Each row is a point on a landscape with many valleys, with its height.
A ball rolls from a point to the lowest of its 4 nearest points, and stops where none of them is lower. Distance is the straight distance between rows; heights are no part of it.
Z_165 height 17.3: [-29 -12  14   0  -5  17 -11 -13   0  -2  -8 -12  -2  -7   0  -2  16  -4
  27  13  -4  -9  22  29   5]
Z_343 height 32.0: [  5 -15   4  20  -9  -1  23   8 -18  26  -6  29  -1 -32 -11 -18 -19   3
   6 -20 -13  -9   6  26   9]
Z_657 height 31.5: [-21  28   3 -19  -4  23  -3 -17 -11 -32  -8  -9 -19  20  36  -6   2   8
   5  27 -12  -9  24  14  29]
Z_437 height 24.5: [  2  -8   0   2   1   5 -10  11  11   7   7  -8   3   8  -7   7  27   4
  -9  22   4  -5  -3 -16 -23]
Z_45 height 22.5: [ 14   5  -6  -1   5  -7  -4   5   2   3   4  34   8 -14  -7   1 -20  -5
 -18 -15  -5   3 -32   5  -5]
Z_375 height 58.7: [ 12   9   8   3   2   6 -15   0   9 -15   8  -7  13   8   9   0  11  -2
 -26   3  10  16  10 -33 -11]
Z_202 height 34.3: [  5  -9 -10  14 -12   4  13   5 -23   8 -15  19 -12 -23  -4 -15 -27  -7
  -4  -6 -16  -7  -2  23  21]
Z_958 height 47.1: [-17  10   3 -13  -3  26 -18 -11  -6 -13  -9 -13  -4  20  11  -2   6   5
  -3  27   5  -6  17  -5   8]
Z_677 height 16.1: [ 23   3 -11  -2   4 -22  22   5  26  28  12  28  27 -20  -9   5 -13  15
  -3 -19   7  17 -36   4 -27]
Z_522 height 32.4: [ -9 -32  -3  13 -13 -26  12  10   8  32   0 -27  -7  13 -18   1  27   6
  42  12  30 -14  10  23 -13]
Z_585 height 58.6: [  1  14 -14  -7   3  -1   2   0  -6 -29  -2  13 -15   9   6  19 -41 -19
 -42  -7  -8   8 -16  -5  10]
Z_881 height 30.5: [-32   5  -7 -11   3  24 -15 -26 -10 -21   6 -23 -20  28  14  -4   1   4
  25  18  11 -23  28  10  13]
Z_687 height 39.3: [-24  26 -14 -17   4  28  -1 -15   1 -30   3 -16 -17  37  31  -5   0  -5
  -5  24   6 -18  17 -10  14]
Z_644 height 28.0: [ 13   3  -8  -1  -2  -4  -9   8  -7  -9  -7  25  -4 -10  -3  -5 -22 -16
 -18  -9  -4   3 -26   1  -1]
Z_955 height 42.8: [ 12   4 -26  10  -3   8  -5   6 -11 -12  -7  17  -1 -20  -4  14 -22   5
 -34 -38 -32  -2 -30  17   8]
Z_555 height 28.3: [  9  -7  14   1  -3 -15  19  14  -3  32   4  22   9 -24 -14  -5  11  31
  14 -16   9   4 -20  -3  -2]
Z_667 height 71.9: [  3  28  -1 -21  -3  -3  -7  -2   6 -40  -4  -2  -6  21   9  -3 -24 -21
 -27 -10   1  20   4 -23  21]
Z_554 height 31.2: [ -1  -6  12   4  -9   4   1   4 -13  13 -16   2   2 -11  -8  -7  14   6
  13  -1  -3   5  -3   0  20]
Z_474 height 24.0: [-25  -7   1  -3  -3  22 -15 -16  -4  -7   5 -19  -9   9   5  -3   7   3
  33  13   6 -17  30  26   0]
Z_175 height 59.4: [  1  38  -7 -19  10   2  -1  -1  -3 -36 -10  -6 -15  32  26  -2 -15  -5
 -17   1  -6  11  15  -5  43]
Z_744 height 44.9: [-10 -16 -17 -19  19 -23 -21 -10   8  -4  13 -36  -2  35   4  -4  23  -8
  32  24  10  -4  24 -19  -5]
Z_888 height 25.9: [ 21   5  -7   3   1 -20  18   6   7  34  10  36  22 -24 -16  10 -19  26
   3 -16  -4   4 -29  19 -16]
Z_250 height 30.7: [-10 -19  21   9  -6  -4  12  10  -5  26  -6  -3   6 -13 -22   2  35  22
  20  -8  -1   1   1  16   9]
Z_46 height 40.9: [-12 -14   3  17   0 -12  10  13  11  34   2 -12   5   5 -28   7  39  24
  11  11  16 -10  -9  13 -21]
Z_796 height 41.2: [-11  21 -10 -16  -1  28 -12 -12   3 -25   5 -16  -1  35  19  -1  -5  -2
 -19  25   8  -9  17 -17   2]
Z_229 height 68.4: [  9  26 -11 -22   6  -1   3  -2  -8 -33  -9   2 -18  30  12   6 -27 -22
 -26  -8  -8  17   3 -12  27]
Z_978 height 17.7: [ 20   6   0   0   2  -9  -7  -1  13 -13   5  17   5 -10   5   0 -11 -20
 -16 -11  12  23 -17 -28 -12]
Z_989 height 55.8: [ -6  35  -3 -22   1  15  -3  -7  -4 -35 -12  -7  -5  35  30  -4  -3   0
 -17  10  -1   8  14 -10  29]
Z_828 height 21.3: [ -8  10  12   0   5  12  -7  -4 -11 -15 -18 -14 -12  -6  15  -2 -12  -1
   7  12 -21   4  19  18  41]
Z_194 height 63.3: [  2  28   2 -14   0   5 -11  -4  -1 -22  -8  -1  -6  16  14   0 -16  -8
 -14   7  -3  19   8 -14  31]
Z_166 height 32.8: [-13 -22  -7   3  -1  -4  -8  -1   2  17   1 -29 -14   9 -10   6  21  -7
  45  11  12 -20  27  27  -2]
Z_746 height 32.7: [-17 -29   1  20 -11 -21  15   9   6  34   0 -17  -1   8 -23   4  28  14
  30   5  21 -15   6  27 -20]
Z_93 height 31.6: [-28  18   0 -15   2  24 -10 -22 -12 -18  -3 -23 -19  27  22  -1   0   3
  15  20   4 -17  21   5  15]
Z_879 height 36.8: [-26  38 -16 -20  -7  26   4 -20  -9 -37   2 -19 -33  37  42  -5   5  -5
   6  21   2 -28  16  -2  24]
Z_931 height 60.2: [  4   5 -17   3  -3   4  -5   6 -15 -21 -12  21 -19   1  -2   9 -39 -16
 -28  -9 -10   6 -14   8  17]
Z_167 height 51.4: [-12  -6 -20 -22  21 -11 -13 -12   8 -23  24 -37  -1  41   9  -6  14  -9
  22  26   7 -13  23 -29  -6]
Z_961 height 25.2: [ 23   2   6   1  -3 -16   6   1  20  15   9  21  10 -14   0   2   5   4
   1 -13   9  15 -26 -17 -13]
Z_651 height 32.1: [  6  -5 -17  25 -21  -1  15   8 -14  26 -10  28  10 -30 -10  -3 -21  13
 -17 -39 -33 -14   7  35   5]
Z_233 height 31.1: [ 29  -1   5  15   7  -8  -6  13  18 -10  16 -16  21  -3   3   9  24  -2
 -16  10  10  10  -7 -26 -41]
Z_737 height 32.2: [ 34   3   1   8   2  -7   8   4  24  -8  10   1  13 -18   9   0   8  -8
  -9 -25  17  23 -16 -33 -30]
Z_639 height 59.3: [ 22  17   7   1   2  -3 -18  -5   8 -34   7  -5   8   8  10   1  -6 -15
 -28 -11   5  22  10 -36  -4]
Z_922 height 22.1: [ 17   0   0  -1   3 -21  24   4  25  34  12  31  24 -24  -8   8 -10  30
   0 -16  11  17 -32   1 -28]
Z_999 height 21.1: [ -5 -17  19  12  -2  -1  24   8 -14  27 -12   4  -1 -32  -9 -17  -3  -3
  17 -12 -18  -6   8  18  23]
Z_508 height 43.0: [  6  14  -7   1  20  -6  -1  -8   6 -34   2  14  13 -16   9  15 -37 -23
 -45 -16 -17  15 -32 -11 -14]
Z_223 height 35.8: [ 34   5  -9  -1   7  -7  11  -5  22 -21  -4   3  30 -23  12   3   3 -12
 -10 -30  18  27 -25 -26 -56]
Z_635 height 13.4: [ -6 -28  -6   4 -13 -28  -2   5  13  25   0 -28  -8  13 -13   1  27   3
  54  20  17 -20  24  22   1]
Z_581 height 34.6: [ 12  13   0  -1   9 -13  -2 -12   9 -24  12  17  11 -12   8   1 -24 -24
 -31 -15   1  22 -24 -17 -25]
Z_696 height 25.7: [ 22   6   0  10   4 -16  15  15  29  19  17  12  14 -19  -1   6  13  15
   1 -20  19  19 -25 -25 -26]
Z_358 height 28.1: [ 18   3   2  13   7 -14  10  11  27  14  15   1  10 -12  -3   1  29  11
  -3 -11  15  13 -19 -31 -22]
Z_785 height 31.3: [  5  -6  13   6   3 -17  21   9   5  37   3   9   6 -19 -15   2  17  41
  15 -20  12   4 -20  -3  -8]
Z_533 height 43.4: [-15  10  -4 -16   7  22 -13 -10  -1 -16   6 -18  -6  38  15   2   1   2
  -3  20  13 -10  15 -14  -1]
Z_793 height 43.3: [-13 -17  -3   1   1  -5  -2   3   4  18  -3 -22  -4  16 -19   5  26   7
  14  15  13 -15  -3   5 -17]
Z_707 height 43.2: [ -5   3  -5 -13   7  17 -14 -10   4 -13  10 -21  -4  31  12   2   7  -2
 -10  23  10 -12  16 -25 -14]
Z_594 height 48.1: [-10 -17  -9 -14   8   3 -13 -10   3   4  12 -27  -8  32  -4   1  13  -5
  11  19  14 -11  16 -14 -13]
Z_847 height 28.7: [ 16   3   4  -1  -1  -3  -4   5  10  -1   4  20   6 -11  -2   0   4  -9
  -8 -16  11  11 -19 -26  -4]
Z_815 height 55.9: [ 39   8  -3  18   8 -10  -3   5  16 -21   9 -15  25  -8  13   8  18 -12
 -14 -12  15  23  -6 -32 -35]
Z_929 height 23.9: [ 16   5 -16  12   2  -6   6   7  -5  14  -1  32  13 -21 -18   1 -23   6
 -12 -16 -11  -4 -25  22  -1]
Z_979 height 14.8: [-20  -4  21   8  -2  16  -3  -6  -5   3 -13 -11  -1 -14   3 -10   2  -6
  22  11 -22   1  23  29  29]
Z_59 height 34.2: [ -4 -13  -4  22 -16   2  24   5  -9  26 -15  18  -6 -29  -3 -15 -27 -11
  -4 -15 -24 -16  14  30  16]
Z_276 height 26.3: [-29  16  13  -9   1  23  -5 -16 -16 -27  -4 -14 -23  11  31  -2  -1   5
  16  20 -15  -8  28  26  29]
Z_284 height 43.8: [ 14   7   8  -2  -1  -1 -11   2   2 -13  -4   8   5  -1   1   3  -2  -8
 -17  -6   3  17  -8 -29  10]
Z_897 height 31.8: [  7   1 -16  19 -19  -1   9   2 -14  13 -12  22   8 -29 -13   0 -22  19
 -20 -49 -40  -6  -9  36  19]
Z_17 height 38.2: [-17 -13 -10 -11   8  10 -16 -13  -3   2   0 -22 -12  24   3   3   8   1
  33  19  11 -18  24   0  -2]
Z_491 height 15.1: [-20   3  19   6  -4  13  -1  -7 -10  -8  -7 -16 -10 -13  16  -2  -7  -5
  17  13 -28  -4  30  28  38]
Z_605 height 33.8: [ -3  -7   9   8  -1  -4   1   9   8  23   0 -11   4   5 -16   5  37  14
   0  10  11  -6 -10  -8 -16]
Z_473 height 25.4: [ 14  -1 -10  14  -6 -12  14   8 -17  21  -5  33   7 -19 -15  -7 -25  14
 -11 -22 -15 -11 -14  23  -3]
Z_553 height 51.3: [ -2   5   2  -6   5  17 -16  -3   2  -4   3  -6   7  20   5   4  16   1
 -20  19  10  -1   8 -23  -9]
Z_352 height 25.6: [ 22   7 -15   2   7 -16  12   4   3  26   9  34  18 -20 -13   7 -17  22
  -6 -20  -4   0 -28  21 -13]
Z_678 height 31.7: [ 25   7  -5  -1   8  -5   5  -8  24 -23   6  11  30 -19  12   5  -1 -21
 -12 -23   9  26 -24 -23 -40]
Z_136 height 46.0: [ -6   1   3  -4   0  18 -15  -2   3   4  -8 -12   2  12  -1   6  16   1
 -12  21   5   0   6 -16  -3]
Z_160 height 45.2: [  1  12 -19   4   4   3  -2   3 -11 -24  -6  20  -7   1  -4  17 -35 -13
 -42 -17 -18   5 -24   4   6]
Z_810 height 28.5: [  5 -15  14   0  -1   0  15   7 -15  17  -9  11   3 -22 -14 -15   5   7
  20  -6  -8  -4  -4   5  18]
Z_99 height 23.3: [ 19   3  -7   1   6 -14   2  -3  19  -1   8  28  25 -17   3   0 -16 -16
 -21 -19   1  19 -33 -12 -23]
Z_777 height 36.3: [  5  11 -13   2   4  -2  -8   4  -3 -17   0  26  -5  -4   0   5 -30 -14
 -39 -12 -10   5 -27  -1  -2]
Z_262 height 35.0: [-21   5 -15 -11  15   8 -14 -23  -9 -16  13 -29 -15  35  18  -7   2   2
  23  14  13 -24  22 -10   7]
Z_255 height 18.2: [ -9 -10  18   7  -3   4   8  10 -13  14 -16  -2  -4 -21  -3 -14  -1  -2
  15   2 -17  -1  15  22  26]
Z_814 height 28.6: [ 14 -13  10   5  -4 -12  30   9 -19  32   1  30   4 -30 -21 -11  -8  18
  13 -14  -4  -5  -4  15   0]
Z_183 height 40.8: [ 14   9 -22   9   2   0  -5   0 -10 -10  -2  23   6  -9  -5  13 -28  -4
 -37 -23 -18  -4 -31  10   4]
Z_748 height 53.6: [ -8  29   2 -19   0  18  -5  -3  -2 -24 -13 -11  -9  27  20   0  -2   6
 -13  20  -5   5  17  -9  29]
Z_465 height 46.8: [  4   5 -24  12  -5   6  -7   5 -14 -18 -12  20 -10  -8  -5  13 -31  -3
 -41 -20 -26   0 -23  17   8]
Z_596 height 22.7: [-19 -15  12  17  -6  11  19   6  -2  26  -7   4 -10 -33  -3 -11 -16 -15
  15  -7 -26 -10  24  24  39]
Z_849 height 36.2: [  2  -8 -16  23 -18   7  15   3 -15  16 -21  27  -2 -23  -4  -6 -28  -1
 -15 -27 -31 -10   6  34  10]
Z_704 height 19.7: [-35 -15  15  12 -13  18   1  -2   7  16  11  -1   2  -8   0  -5  17 -10
  39   9  -6  -7  36  43   9]
Z_379 height 25.8: [ 28   2  -3   3   3 -12   7   1  26   0  11  20  19 -18   2   3   6  -7
  -3 -20  16  16 -23 -20 -27]
Z_295 height 47.0: [ 11  -7   4  -4  10  -1 -13   6   0 -20  22 -25   5  22  11   7  12 -13
 -15  25  13  -1  11 -26 -39]
Z_51 height 51.6: [ 23   4   7   9   0  -1  -8   6  16  -2  11  -6  10  -2   4   6  18  -3
 -14   0   6  15  -6 -34 -16]
Z_845 height 21.6: [-12 -22 -17 -15  11 -28 -15  -6  14  10   4 -36  -5  28  -4   0  23   0
  37  31  10  -8  19 -10  -6]
Z_934 height 33.1: [  5  -7 -17  22 -13   9   8   4 -12   6 -20  26  -5 -23  -7  -2 -26   7
 -26 -34 -32  -7  -9  31   7]
Z_812 height 32.5: [-10 -28 -11  -3  -4 -32  -7   3  13  29   0 -35  -6  19 -15  -1  29   2
  46  25  19 -14  19   8  -4]
Z_47 height 23.8: [ 13   0   5   5   6   1  -8  11  14  -4  16 -15   7   6   1   5  27  -2
 -15  20   5   2  -2 -26 -33]
Z_82 height 37.4: [ 17  10  -4   0  10 -11   2 -14  17 -38   2  11  22 -26  13   7 -19 -27
 -26 -17  10  23 -24 -20 -41]
Z_268 height 20.5: [ -6  -4  15  -1  -4  11 -11   1  -5   0 -16  -8   1   3  -5   1  15   5
   2  15   0  -1   2  -3  17]
Z_211 height 27.4: [ 13  -2   1  -2  -6  -6   0   7  -7   7  -7  21  -1  -5  -3 -14 -16  -7
  -5  -8   2   6 -17  -6   9]
Z_185 height 5.8: [ 12   0   5   9   7  -7   2  15  20   7  15 -13  12  -1  -3   9  34   6
 -14   9   9   2 -11 -25 -28]
Z_477 height 19.2: [-31  -6  23  15  -1  12   5   1   4  17   6  -3   0 -28  -3  -7   3 -14
  20   7 -30  -4  28  41  37]
Z_218 height 21.4: [-24 -26  13  12 -10   3  13   1   1  23  -4 -10   5   0 -21   6  33   9
  30   3   7 -11  14  29  -9]
Z_841 height 39.7: [-11   8 -14 -18  15   8  -7  -4  -1 -18  23 -27  -4  37  13  -7  -3 -12
  -4  28  13 -14  19 -25 -10]
Z_316 height 21.5: [ 20   1   5  -2  -2 -20  18   9   7  28   5  34  13 -19  -9   4 -10  22
   5 -17   9  10 -28   3 -15]
Z_574 height 29.5: [ -3  -7  15   5  -5  -7  10   8  -2  20  -9   6   6 -16 -16   0  28  22
  11 -11   2   4 -12  -5   3]
Z_8 height 31.9: [ 13   0  11   2  -2  -7   0   9   4   9  -2   9   8  -5  -4  -6  10   4
  -3  -9   4  10 -15 -26   0]
Z_530 height 26.7: [-34   4   0  -9  -3  20 -16 -24  -9 -22   6 -20 -20  13  16  -1   3   0
  31  13   3 -22  28  19  17]
Z_26 height 28.2: [ 13   2 -19  18  -8  -2   7   6 -15  20  -9  28   9 -28 -20   3 -17  15
 -22 -38 -32  -6 -13  30   4]
Z_433 height 4.0: [-18  -1  12  -3  -6  23 -12  -7  -6   4 -12  -9   1   1  -5   1  13  10
   8  21   2  -3   8   9   5]
Z_112 height 42.1: [ -5   2  -6 -15  17  10  -9  -2  -1 -17  22 -29  -2  36  11   0   7  -8
  -6  23  13 -15  18 -26 -24]
Z_556 height 31.4: [-31  21   2 -16  -3  23  -1 -24 -14 -39  -1 -13 -28  25  33   0   0   3
  18  21  -3 -25  25  18  27]
Z_384 height 24.2: [ 17   3   1  -1  -4  -8   6   5  -3  11   2  30   3 -12  -7  -8  -6   4
  -1 -15   2   2 -24  -7   5]
Z_88 height 34.8: [ -4   6   8  -5  -1  10 -17  -4  -4  -3 -12  -3  -1   8   0   4   8   8
 -10  10   0   5   5 -14  20]
Z_713 height 39.6: [-14 -20  -8  -2  -2   2 -19 -14   7   7   2 -33 -14  15   4   1  15  -3
  47  15  13 -24  26  18   1]
Z_408 height 33.3: [  6  -3  12   0  -5   5  -4   3 -23  -2 -21  -2  -8 -10  -4 -12 -18  -3
   5   3 -11   7   5   6  29]
Z_893 height 26.2: [ 11  -6   9  -2  -6  -7  13  10 -12  19  -7  18   1 -17 -13  -9   7  12
   6 -12   1   2 -16  -1   9]
Z_753 height 30.3: [  9 -10   5   6  -5   1   7   8 -22  11 -22  13  -2 -22 -10 -15 -15  -4
   8  -8 -11   1  -5  11  22]
Z_994 height 60.9: [  8  11  -1  -8  -3   0  -7   6 -18 -11 -18   9 -19   2   1  -7 -33 -13
 -12  -3  -4  14  -3  -2  24]
Z_308 height 53.7: [  4  20  -3 -12   2  -7  -3  -2  -6 -27  -1  16 -14  12   5   9 -34 -24
 -34  -9   3  16 -12 -14   8]
Z_35 height 34.1: [  9  -5  -3   5  -8  -1   5   8 -23   3 -20  22 -15  -9  -5 -12 -32  -8
  -8 -12 -10   2 -10  15  15]
Z_716 height 32.3: [  7  -4  10   6  -3  -3   1   7  10  17   3   4   7  -5 -11   4  30  12
  -5  -1   4   7 -17 -17  -8]
Z_903 height 30.9: [-18 -13   3  -9   4  16 -17 -14  -3   4  -8 -15  -8  11   0   3  15  -2
  19  17   8 -16  22  15  -1]
Z_731 height 33.4: [  0 -10  -4  -8   3  -4  -6   6   5   9  18 -17  -1  19  -2   6  19  -6
  -4  24  11  -2  -3 -16 -35]
Z_279 height 45.9: [  8  13  -2   0   3  -4  -7  -1   1 -23  -1  19  -8   3   2   3 -32 -23
 -28 -10   0  16 -18 -16   7]
Z_964 height 52.0: [-12  14   6  -8  -3  16 -12  -6  -9 -17 -18 -10  -3  11  17  -2  -3   8
   3  22  -8   6  13  -2  28]
Z_263 height 45.4: [  3  20   0  -6   5  12 -15  -5   5 -26   6 -11   4  34  21   1   6  -3
 -25  14   8   5  17 -26  -3]
Z_107 height 37.0: [-15 -24  -2  -2  -7  13  -7  -6   3  12  -8 -22 -10  11 -11   4  23  -1
  27  10  11 -17  13  20 -12]
Z_526 height 29.0: [ 25   1 -11  13  -1 -17  11   3  -7  33   3  35  18 -29 -20  10 -21  28
  -3 -26 -21   0 -16  27  -4]
Z_512 height 38.3: [  4  23  -5  -3  13  -7   2  -7   2 -38   4   4   2  -2  11  17 -40 -24
 -50 -16 -17   8 -21  -9 -11]
Z_123 height 42.9: [ -3  23  -1 -12  -1   7  -1  -6 -15 -22 -18  -4 -17  19  20  -2 -14   1
   1   9 -11  10  17  11  40]
Z_489 height 26.1: [ 26   3  -6  -2   9 -15   9   1  29  -3   9  22  27 -19   4   1  -6 -17
  -9 -26   9  23 -30 -14 -33]
Z_286 height 52.7: [ 14  18   5   6   3   6 -16   3   8 -28  10 -13   8  17  15   2   9  -6
 -27   8   8  11  21 -34  -6]
Z_568 height 10.8: [-29 -19  16   7  -9  11   4  -5   6   9  -4 -10   6 -13 -12  -1  26   5
  31   8  -4 -10  23  41  10]
Z_257 height 33.2: [ 11 -12   8   4  -1 -24  27  11  10  45   8  24  13 -24 -13   6   1  46
  18 -24  16  10 -27  -1 -18]
Z_258 height 39.8: [ 10  12 -12   3  10 -11  -7  -2   2 -13  11  20  10 -11   2   9 -29 -20
 -29 -10  -5   9 -30  -4 -12]
Z_278 height 27.8: [ 12  -3   0   6  -8  -6   8   7 -14  11  -8  26  -2 -18 -11 -13 -19   0
  -1  -9  -4  -2 -11  18  12]
Z_435 height 46.5: [ -7  -6  -5 -24  20 -11  -8  -4   1 -24  31 -35   1  33   9  -6   4 -10
  10  25   8  -8  21 -31 -21]
Z_403 height 37.9: [ -7 -17  12  22   1 -16  18  13  10  33   0  -2   9  -9 -20   6  35  46
  13 -11  11   0 -14   3 -12]
Z_451 height 25.5: [ 16  -2 -18  10  -3  -4  -1   9 -13   3  -6  33   0 -19 -14  -5 -21  -2
 -12 -19 -12  -5 -20  17   2]
Z_600 height 9.7: [-22   0  22  -1  -7  16  -9 -10  -7  -8 -16 -13  -5  -6  14  -4   1   3
   9  14 -17   0  22  21  30]
Z_507 height 44.6: [ -7 -14 -12 -17   9 -14 -12   1  10   8  15 -30  -6  29  -3  -1  15  -9
  10  23  17  -7  14 -16 -27]
Z_855 height 20.9: [  6  19 -15   6   7   2   1  -1  -2 -32  -3   7  -2 -11  13  36 -37 -13
 -55 -34 -28  -1 -32  -8   6]
Z_195 height 44.8: [-14 -14  -7  -8   4   2 -14  -6   1  12   7 -22 -10  22  -2   5  16  -1
  14  21  12 -12  11  -4 -15]
Z_987 height 25.1: [ -2  -1  10   7  -6   5   1   4 -15  -6 -25  -7 -13 -16   4 -10 -16  -3
  11   5 -22   5  10  16  36]
Z_854 height 24.8: [  3 -16  17   9  -9  -6  29  10 -20  31  -1  10   5 -27 -13 -16  -5  14
  18 -15  -7  -3  -2  16  10]
Z_298 height 22.2: [ 28   7  -3   2  -1 -16  18   6  32  14  13  25  22 -24   0  -3  -1   6
  -3 -22  16  14 -30 -15 -32]
Z_36 height 30.4: [  9  -8   2  11  -8  -1  21  14 -21  21 -13  21  -3 -32  -7 -20 -19  -7
   6 -10 -13 -12   0  23  10]
Z_603 height 19.1: [ 11  12   5  -8  -3  -6 -11  -3  -1 -23   0  18  -5   8   3   0 -26 -20
 -21  -8   9  21 -13 -24   3]
Z_30 height 38.9: [ -6 -13  -6 -13   5  -4 -12   7   6  -5  22 -23  -4  24  -3   3  13 -11
  -1  25  11  -5   8 -25 -34]
Z_18 height 45.0: [  2   6  10  -5  -3  11  -5  -1 -11  -8 -22  -2  -7   2   0  -9  -8  -1
   1   6  -6  10   0   1  31]
Z_582 height 20.4: [-37   1  21  -4  -5  20 -12 -15  -6 -12   3 -10 -16   0  21  -2   1  -4
  26  15 -14 -14  36  33  21]
Z_980 height 28.9: [-14 -30   3   9 -19   3   9   0   6  27   7 -20 -10   2 -14   1  28  -1
  48   7  11 -16  29  36  -4]
Z_307 height 25.3: [-41  -6  23   4 -10  15 -15 -10   0   4  12  -5 -16 -12  10  -2   5 -16
  27  16 -22  -9  41  39  25]
Z_710 height 18.5: [-17 -11  10   1  -2   7  -5   0   0  12 -11  -4   4   2 -13   1  30  11
  10   7  -2  -2  -2   4   3]
Z_105 height 46.2: [  2  24  -5 -12   9 -10  -1  -5   0 -41   3   6 -11   9   8  15 -37 -30
 -48  -9  -6  13 -10 -15  -2]
Z_108 height 51.1: [  5   7   6  -4   0   6 -17   2   0 -16  -6  -3   6  15   7  -4   1  -2
 -11   7   6  14   3 -22  17]
Z_832 height 49.9: [ -6 -14  -9 -23  19 -22 -10   4   5 -23  28 -44   6  33   4  -2  18 -12
  14  23  11   0  18 -31 -24]
Z_818 height 44.1: [-15  -2   3 -16   3  23 -14 -10   0  -3  -6 -12  -1  21   5   3  11   1
  -2  23   8  -8  13  -9  -3]
Z_527 height 37.7: [-23  13 -20 -20  16   9  -3 -14  -2 -26  16 -33 -11  36  14 -10   0  -8
   9  20  10 -23  19 -22   0]
Z_256 height 33.7: [-32  25 -10 -15  -1  23  -4 -27  -8 -28   3 -26 -27  25  32  -7   2   7
  14  16   7 -24  19   5  15]
Z_68 height 44.2: [-11  -7  -9 -14  13   7 -12  -6   0  -5  14 -30  -9  31   3  -2   7 -10
  11  21  10 -12  20 -19 -16]
Z_708 height 38.8: [-14 -11   1  -4   1  15 -15  -7  -3   6  -6 -17  -3  23  -4   8  12   3
   6  24   5 -13   8  -5  -8]
Z_109 height 40.6: [ 18   2   7  10   6   2 -15   9  15 -15  14 -14   7   8   7  10  19  -4
 -21  17  11  10  -2 -32 -25]
Z_762 height 20.8: [ 23   5  -9  -5   7 -15   9   6  12  11  13  31  24 -17  -8   8 -13   2
 -11 -22  -1   6 -39   0 -14]
Z_761 height 28.8: [ 12 -10   6  13 -11 -14  27  11 -22  31  -1  36   8 -25 -15  -6 -15  17
   3 -20 -14 -10  -2  29  -1]
Z_40 height 28.4: [-18 -19  26  17  -7   3  19   5  -6  22  -8  -6  12 -16 -21  -2  29  11
  22  -4  -9  -3  10  27   6]
Z_966 height 41.1: [  5  -2  -3   2  -7   4  12   5 -20   0 -20   5 -17 -16   2 -15 -33 -11
   2  -4 -15   2   8  15  23]
Z_736 height 24.1: [ 15  -3   4   0  -3 -18  25  11  -4  35   3  34  13 -25  -9   1 -10  20
  10 -15  -1   1 -21  11 -15]
Z_764 height 39.9: [ 25  14   3   2   8  -8  -4 -12  13 -36   6   8   9 -12   8   0 -14 -22
 -19 -18  11  25 -13 -31 -25]
Z_241 height 21.2: [-27 -25  16  16 -23   8   1  -8  15  21   9  -9  -5  -7 -13  -2  24  -6
  50   6   3 -13  35  41  -1]
Z_365 height 30.1: [  1 -11  18   9  -3 -14  24   9  -9  30   4  10  10 -23 -18  -6  16  29
  19 -15  -3  -1 -14   5   7]
Z_947 height 39.4: [-15 -25   0  13  -9 -10  10   5  10  32   1 -18   0  14 -22   6  30  11
  18  12  20 -11   4  13 -23]
Z_468 height 40.7: [ 22   9   6   5   0  -2 -10  -3  11 -18   5   5   8  -3   7  -4   1 -11
 -15 -10  11  21  -7 -34 -11]
Z_993 height 27.9: [ 23   0   3   5   1 -18  22   8  24  32   7  12  14 -24   0   2  11  33
   5 -19  16  15 -26 -18 -21]
Z_288 height 36.4: [  2  -4   8  12  -1  -7   8  13   7  28   4  -9   3  -4 -21   9  44  29
   0   3  11  -1 -14  -7 -17]
Z_894 height 24.4: [-15 -18  14   4   2   8   7   6  -2  21 -12  -5   8  -3 -19   5  39  12
   9   4   3  -1   2   7  -2]
Z_5 height 27.1: [  3  -7  11  -1  -1   7  -9   8  -5  12  -5   4   4  -2 -11  -1  21   7
  -2   4   0   2  -9 -11   8]
Z_613 height 43.1: [-10 -24  -8  -8  -1 -17 -12  -4   9  15   8 -32  -5  23 -11   2  26  -7
  30  24  18 -15  11   5 -13]
Z_111 height 45.7: [  7   2  -7  -1  -5  -1   0  10 -21  -5 -18  11 -15  -2  -4 -11 -28 -10
  -5  -6  -9   6  -7   2  23]
Z_780 height 74.9: [  5  23  -6 -17   3   0   1   3 -11 -29  -8   1 -21  21   8   2 -31 -15
 -18  -4  -2  16   2 -10  31]

Call two points neighbours if one is among the 4 nearest of the other. Go from one point of each pair to the other, from neighbour to neighbour, staying as low as possible. Name the highest point that can't be avoided.
Z_433 / Z_635 => Z_980
Z_845 / Z_978 => Z_812
Z_185 / Z_978 => Z_847
Z_185 / Z_568 => Z_810
Z_677 / Z_185 => Z_358

Write out the way that a ball takes from each point below.
Z_288 => Z_716, Z_5, Z_710, Z_433
Z_761 => Z_854, Z_999, Z_255, Z_979, Z_600
Z_651 => Z_26, Z_473, Z_929, Z_45, Z_762, Z_677
